Points, in no order, along strands that fork, close into loops and pass close to each other.
Two points are linked if the straight distance between their rows is under 5.85. Some points are linked to none.
k146: 0.258 0.655 -1.897 1.474 -0.064 0.574 0.343 -1.845 -1.157 -1.711 2.032
 -0.910 -1.098 0.597 0.349 0.723 1.655 -0.720 0.210 1.491 -2.086
k10: 1.140 3.800 -0.096 1.887 1.162 -1.203 1.023 -1.990 -2.721 -2.055 0.709
 0.219 1.058 -2.732 0.314 1.750 -4.098 -2.281 -1.731 -2.978 1.936
k479: -0.539 -2.565 -3.121 0.910 2.191 -2.324 -0.721 0.733 6.527 0.813 -1.140
 0.846 -0.395 2.722 0.122 2.071 5.532 3.591 2.174 -1.363 1.557
k975: 0.099 1.321 -0.217 0.442 1.724 -0.714 -1.433 -2.331 -3.459 -2.484 1.437
 -1.026 -2.163 -0.690 -1.828 -0.897 -4.005 -0.676 -1.975 -1.816 1.036
k492: 0.570 0.864 1.369 2.993 -3.003 0.860 1.852 3.088 -0.979 1.945 0.249
 -1.705 1.113 -0.213 3.003 -1.419 3.093 -0.627 1.856 1.659 -0.357
k831: -0.329 -1.341 -0.041 -0.838 1.478 0.738 -2.636 -2.792 -1.946 -2.659
 1.715 -0.766 -3.081 1.082 -2.332 -1.554 -1.880 1.625 -0.695 0.849
 -2.402
k407: 0.102 -1.199 0.042 -0.191 1.247 0.674 -0.353 -1.175 2.382 -1.236 0.515
 2.143 -0.097 0.584 0.815 0.932 3.474 2.617 1.849 2.498 -5.082
k958: 0.272 -1.173 -0.163 1.772 -1.937 2.629 -1.197 2.342 3.502 -0.397 0.651
 -1.406 -1.875 3.632 2.517 0.862 7.234 1.871 1.769 2.659 -3.425
k253: 0.336 0.543 2.268 -0.054 -1.660 -0.668 2.352 3.204 -1.028 3.598 -2.608
 -0.296 4.071 -2.464 1.284 -1.737 -0.619 -1.304 0.879 -0.140 2.701
k637: -0.721 3.108 3.540 -1.531 -0.850 1.652 1.220 3.473 -4.713 1.175 -4.012
 0.314 5.179 -3.433 1.837 0.943 -4.168 -4.694 -2.122 -1.952 1.809
k196: -0.730 -1.067 0.654 -4.587 -0.610 -2.994 1.952 2.394 1.330 3.777 -1.154
 0.827 1.741 -1.297 -2.838 -0.497 -4.202 -2.686 -0.547 -2.518 8.644
k685: 0.465 -2.123 -1.261 -1.036 0.952 0.242 -2.902 -0.856 1.284 -0.908 0.288
 -0.601 -3.656 1.480 -1.765 -1.934 1.607 3.564 -0.435 0.557 -1.287
k515: 0.709 -2.026 0.619 -0.990 -2.127 1.973 -3.875 0.971 0.868 -0.518 1.056
 -2.263 -5.621 3.574 -0.697 -2.455 2.915 3.615 -1.237 2.972 -2.846
k69: -1.003 1.249 2.972 -1.908 0.915 1.264 -0.997 0.157 -4.016 -0.956 0.280
 -0.800 -0.528 -1.122 -1.139 -2.478 -3.600 -1.714 -1.138 -0.507 -1.540
k252: -0.406 -1.614 -0.896 -0.901 1.374 2.168 -2.766 -3.520 -0.466 -3.399
 2.332 -0.003 -4.153 2.357 -2.137 -0.337 -0.297 1.518 -0.712 1.960
 -4.307
k302: -0.638 -1.373 -0.643 -2.524 -0.820 -4.033 3.551 1.202 2.438 4.290 -0.728
 1.672 2.380 -1.485 -1.745 0.748 -3.320 -1.641 0.855 -2.469 8.043
k684: 0.506 -2.706 -2.332 -0.991 1.800 0.476 -3.292 -1.779 3.432 -1.918 -0.032
 -0.184 -3.990 2.741 -1.841 0.471 2.845 4.547 -0.524 0.584 -1.556
k531: 2.922 2.519 -1.011 3.215 -1.808 -1.006 0.877 1.042 -1.866 -0.012 0.119
 -2.494 -1.219 -0.578 0.734 -0.197 0.145 -1.364 -0.745 -1.071 4.147
k817: -1.163 -0.409 -0.261 1.155 -2.064 1.999 1.341 0.044 1.331 -0.812 1.260
 -0.045 -0.275 1.790 2.649 1.765 4.383 0.353 2.655 4.342 -6.364
k115: -0.755 0.464 -0.169 1.030 2.935 -0.051 -0.333 -3.924 -1.002 -1.488 1.879
 1.838 0.842 -1.181 -0.697 -0.273 -1.186 0.533 0.131 -0.483 -2.193
k379: -1.227 -0.799 2.878 -4.304 -0.116 -1.006 0.901 4.082 -0.337 4.372 -3.727
 0.034 3.195 -1.912 -1.090 -2.263 -3.297 -2.504 -0.893 -1.548 5.159
k603: 0.342 -2.003 -0.084 -1.585 1.329 -0.806 -2.480 -1.184 0.061 -0.338 0.209
 -0.435 -2.881 0.595 -2.393 -2.872 -0.900 2.912 -0.615 -0.129 -0.572
k222: -0.971 -0.685 1.539 -5.283 -0.732 -1.703 0.908 3.359 0.003 3.633 -2.942
 0.303 2.276 -1.386 -2.310 -1.404 -4.721 -3.461 -1.493 -2.470 7.972
k660: 0.282 -2.354 -3.516 -0.394 1.450 2.640 -3.647 -2.583 2.928 -2.989 0.110
 -0.357 -3.999 4.319 -1.489 2.571 4.395 3.297 -1.346 1.025 -3.016
k441: -0.588 -1.765 -4.040 -0.169 1.293 3.573 -2.245 -4.516 1.847 -3.814 2.009
 0.073 -4.475 4.831 -2.047 3.369 2.643 1.530 -1.600 1.539 -4.189
k645: 0.667 2.663 2.070 -2.396 -0.547 -0.693 1.194 3.676 -1.490 2.366 -4.822
 0.772 5.418 -3.334 0.829 1.454 -4.986 -4.064 -2.006 -2.805 6.172
k750: -0.311 -0.047 -0.715 0.041 -1.250 2.142 -0.644 -1.938 -2.044 -2.676
 3.139 -2.588 -4.179 2.506 -0.920 -0.867 -0.317 -2.051 -0.831 2.400
 -2.975
k22: 0.908 -1.780 0.812 0.208 -1.696 1.126 -1.686 2.934 3.737 -0.300 -0.003
 -0.560 -2.633 2.794 1.827 -0.759 6.647 3.356 1.306 2.533 -3.256
k813: -0.554 -0.768 -0.257 0.902 1.448 -0.331 0.778 -1.717 2.425 0.086 -0.457
 3.230 2.618 -1.159 1.152 0.528 1.624 3.348 2.472 0.907 -4.080
k892: 0.569 -2.263 0.990 -1.399 -1.986 2.163 -3.605 0.696 -1.181 -1.266 1.657
 -2.916 -5.837 2.967 -1.159 -2.741 0.780 2.212 -1.949 2.759 -2.872
k624: 1.458 1.231 0.486 3.390 -2.674 -0.009 2.100 2.318 -1.698 1.927 -0.557
 -0.994 1.727 -1.128 2.378 -0.852 1.687 -0.569 1.737 0.665 1.255
k3: 0.189 -1.132 1.050 -0.232 -0.221 1.046 -0.191 0.620 2.322 -0.695 0.118
 1.070 -0.316 0.536 1.470 0.628 4.533 2.537 2.426 3.284 -5.862
k81: -0.372 1.469 1.328 -0.909 1.530 -0.280 -1.458 -1.185 -4.284 -1.791 0.653
 -0.579 -0.501 -1.072 -1.872 -1.916 -4.666 -1.223 -1.843 -1.882 0.568
k547: 0.699 1.696 1.070 1.557 -1.674 -0.223 1.820 1.972 -2.231 1.436 -1.076
 -0.645 2.243 -1.978 1.487 -1.050 -0.532 -1.418 0.567 -0.151 1.679
k921: -0.990 -0.416 -0.442 0.939 3.701 -1.412 -0.511 -4.024 1.441 -0.837 1.183
 2.898 1.747 -1.218 -0.659 -0.417 -0.698 1.910 0.421 -0.945 -1.720
k879: 1.198 2.347 0.206 -1.342 0.408 -3.129 1.586 0.799 -0.222 1.593 -2.194
 0.913 2.710 -3.007 -0.679 1.171 -5.400 -2.556 -2.262 -4.340 7.267
k303: -0.304 0.449 2.409 -1.229 -0.439 1.186 -0.764 0.176 -3.404 -0.840 1.518
 -1.969 -1.948 0.247 -0.680 -2.667 -2.055 -1.633 -0.519 1.135 -2.553
k796: 0.688 -0.448 -1.344 1.070 0.941 -2.694 1.171 -0.087 0.790 1.791 -0.644
 0.939 1.233 -1.490 -0.201 -0.882 -0.231 0.737 0.677 -1.406 3.275
k814: -1.033 -1.566 -0.823 -1.315 -0.479 -3.949 3.772 0.600 2.635 4.483 -0.743
 2.734 4.062 -1.829 -0.922 0.959 -2.453 -0.526 1.433 -2.117 6.121
k110: 0.041 -0.960 -1.903 2.371 -1.965 2.639 -0.116 1.362 2.939 -1.116 1.281
 -1.575 -1.890 4.423 2.788 2.520 7.702 0.763 1.573 3.009 -3.797
k306: 1.215 3.081 -0.163 0.910 0.836 -2.406 1.384 -0.492 -1.649 0.565 -1.149
 0.537 2.724 -3.225 -0.020 0.841 -4.321 -1.718 -1.499 -3.569 4.151
k588: -0.574 -0.136 -2.704 0.861 -1.143 1.886 -0.608 -3.375 -1.899 -3.820
 3.624 -2.855 -5.026 3.251 -1.582 0.875 -1.466 -2.292 -1.822 2.078
 -1.904
k894: -1.164 2.107 -0.743 2.395 1.281 -0.206 1.299 -3.756 -2.250 -2.004 2.142
 1.044 1.922 -1.959 0.674 1.967 -2.399 -1.378 0.298 -0.986 -1.867
k898: -0.715 -0.445 -1.295 1.076 -1.791 2.840 0.837 -0.585 2.332 -2.009 2.134
 -0.367 -1.330 3.330 2.288 2.737 5.467 -0.079 1.881 4.190 -6.180
k945: -1.137 -1.205 -1.021 1.135 2.810 -1.220 -0.170 -3.475 2.868 -0.236 0.591
 3.101 1.896 -0.599 0.527 0.954 1.018 3.448 1.423 -0.658 -2.918
k172: -1.236 3.303 2.943 -0.004 -0.772 1.024 2.087 1.525 -5.025 0.146 -1.842
 0.648 4.925 -3.598 1.935 1.263 -4.465 -3.303 -0.497 -0.704 -0.773
k548: -0.258 -0.233 3.370 -2.826 -0.949 -0.408 1.012 4.704 -1.479 4.235 -3.158
 -0.826 2.811 -2.137 -0.433 -3.236 -1.583 -2.105 -0.631 -0.958 4.039
k705: 0.237 -2.828 -3.616 0.052 2.016 -0.723 -2.734 -0.567 4.625 -0.968 -0.291
 -0.112 -3.413 3.201 -1.477 0.297 4.473 4.076 0.133 -0.703 0.327
k740: -0.050 -0.465 -1.091 0.343 0.644 -3.593 2.228 -0.051 1.395 2.843 -0.978
 1.837 2.596 -2.028 -0.826 0.089 -1.429 0.166 0.647 -2.365 4.314
k259: 0.292 3.040 -1.705 3.028 1.337 -0.542 0.836 -4.176 -2.562 -2.578 2.595
 0.418 -0.041 -1.648 0.290 2.637 -2.984 -2.150 -1.552 -1.560 0.048
k680: 0.607 1.944 1.185 -3.205 -0.323 -2.034 1.019 2.922 -0.462 2.380 -3.680
 1.109 3.789 -3.038 -0.511 1.770 -6.331 -4.193 -2.435 -3.942 8.101
k944: 0.503 -2.149 -3.521 0.686 1.959 -0.670 -1.556 -0.319 4.659 -0.055 -0.493
 0.029 -1.833 2.232 -0.243 1.077 5.622 3.370 1.093 -0.783 0.504
k338: -0.814 -1.635 -2.463 -0.884 1.037 3.112 -2.533 -4.344 0.507 -4.137 2.799
 -0.057 -4.370 3.678 -2.035 1.808 0.818 1.118 -1.098 2.220 -4.449
k459: -1.320 0.285 2.037 -1.174 -1.255 2.182 -0.677 -0.083 -2.850 -1.423 2.840
 -2.657 -3.699 1.241 -0.242 -2.296 -1.300 -2.639 -0.979 2.366 -3.792
k783: 0.811 -0.907 -0.504 1.212 -0.206 -0.611 -0.013 0.881 1.979 1.027 -0.408
 -0.016 0.161 0.220 0.796 -0.994 4.038 2.082 2.509 0.837 -1.240
k628: 1.075 -0.528 2.258 2.111 -3.009 1.264 0.816 3.612 0.578 2.374 -0.156
 -1.496 0.245 0.593 2.485 -1.998 4.409 0.509 2.279 2.208 -1.525
k509: 0.372 -0.127 -0.647 1.339 0.771 -1.371 0.678 -0.259 0.434 1.102 -0.398
 0.274 0.938 -0.508 -0.249 -0.997 1.538 0.914 1.193 -0.566 0.915
k910: 1.436 -2.248 0.498 -0.636 -1.530 1.289 -2.902 2.170 2.903 -0.386 0.177
 -1.267 -4.618 3.247 0.127 -1.693 5.506 3.388 0.217 2.340 -2.512
k617: 1.485 3.023 -1.316 2.540 0.339 -3.580 3.110 -1.381 0.340 1.096 -0.994
 2.004 3.041 -3.826 1.088 2.748 -3.852 -0.900 -0.939 -3.888 5.583
k290: -1.274 2.537 1.352 1.172 0.845 0.441 1.428 -2.079 -3.664 -1.710 2.129
 0.808 2.340 -1.632 0.758 0.948 -3.397 -2.710 0.467 0.082 -2.633
k931: -0.153 2.501 2.362 -1.183 -0.698 0.203 1.306 3.542 -2.936 2.103 -4.797
 0.998 5.531 -3.761 1.561 1.108 -4.501 -3.510 -1.802 -2.317 4.074
k474: -2.064 2.599 2.923 0.168 0.333 1.137 1.960 -0.990 -4.194 -0.802 0.750
 1.331 4.091 -2.692 1.167 1.060 -4.611 -2.876 0.376 -0.143 -3.081
k370: 0.940 -1.313 0.790 1.636 -1.690 -0.550 0.299 2.778 2.369 2.186 -0.993
 -0.193 0.515 0.588 1.807 -1.966 4.490 2.059 2.963 1.084 -0.182

A fork is a point with three links, a tip a point with one. Leave the first point through the second and follow the links. Name the first fork or tip that comes.
k813; k945 -> k894
k931; k645 -> k306
k110; k958 -> k892
k252; k338 -> k684
k975; k81 -> k588

A piece is all that can be reached along the links. How many separate loops has the piece of each point below (a circle has one, a figure eight two, a Y none), and how many tips (points with one link)?
k660 -> loops 1, tips 1
k172 -> loops 1, tips 2
k196 -> loops 1, tips 0
k459 -> loops 0, tips 2

Name the points in between on the shortest way along the links from the first point to the second, in order.
k813; k894 -> k945, k921, k115
k817; k813 -> k3, k407
k831; k441 -> k252, k338
k407; k22 -> k3, k817, k898, k110, k958
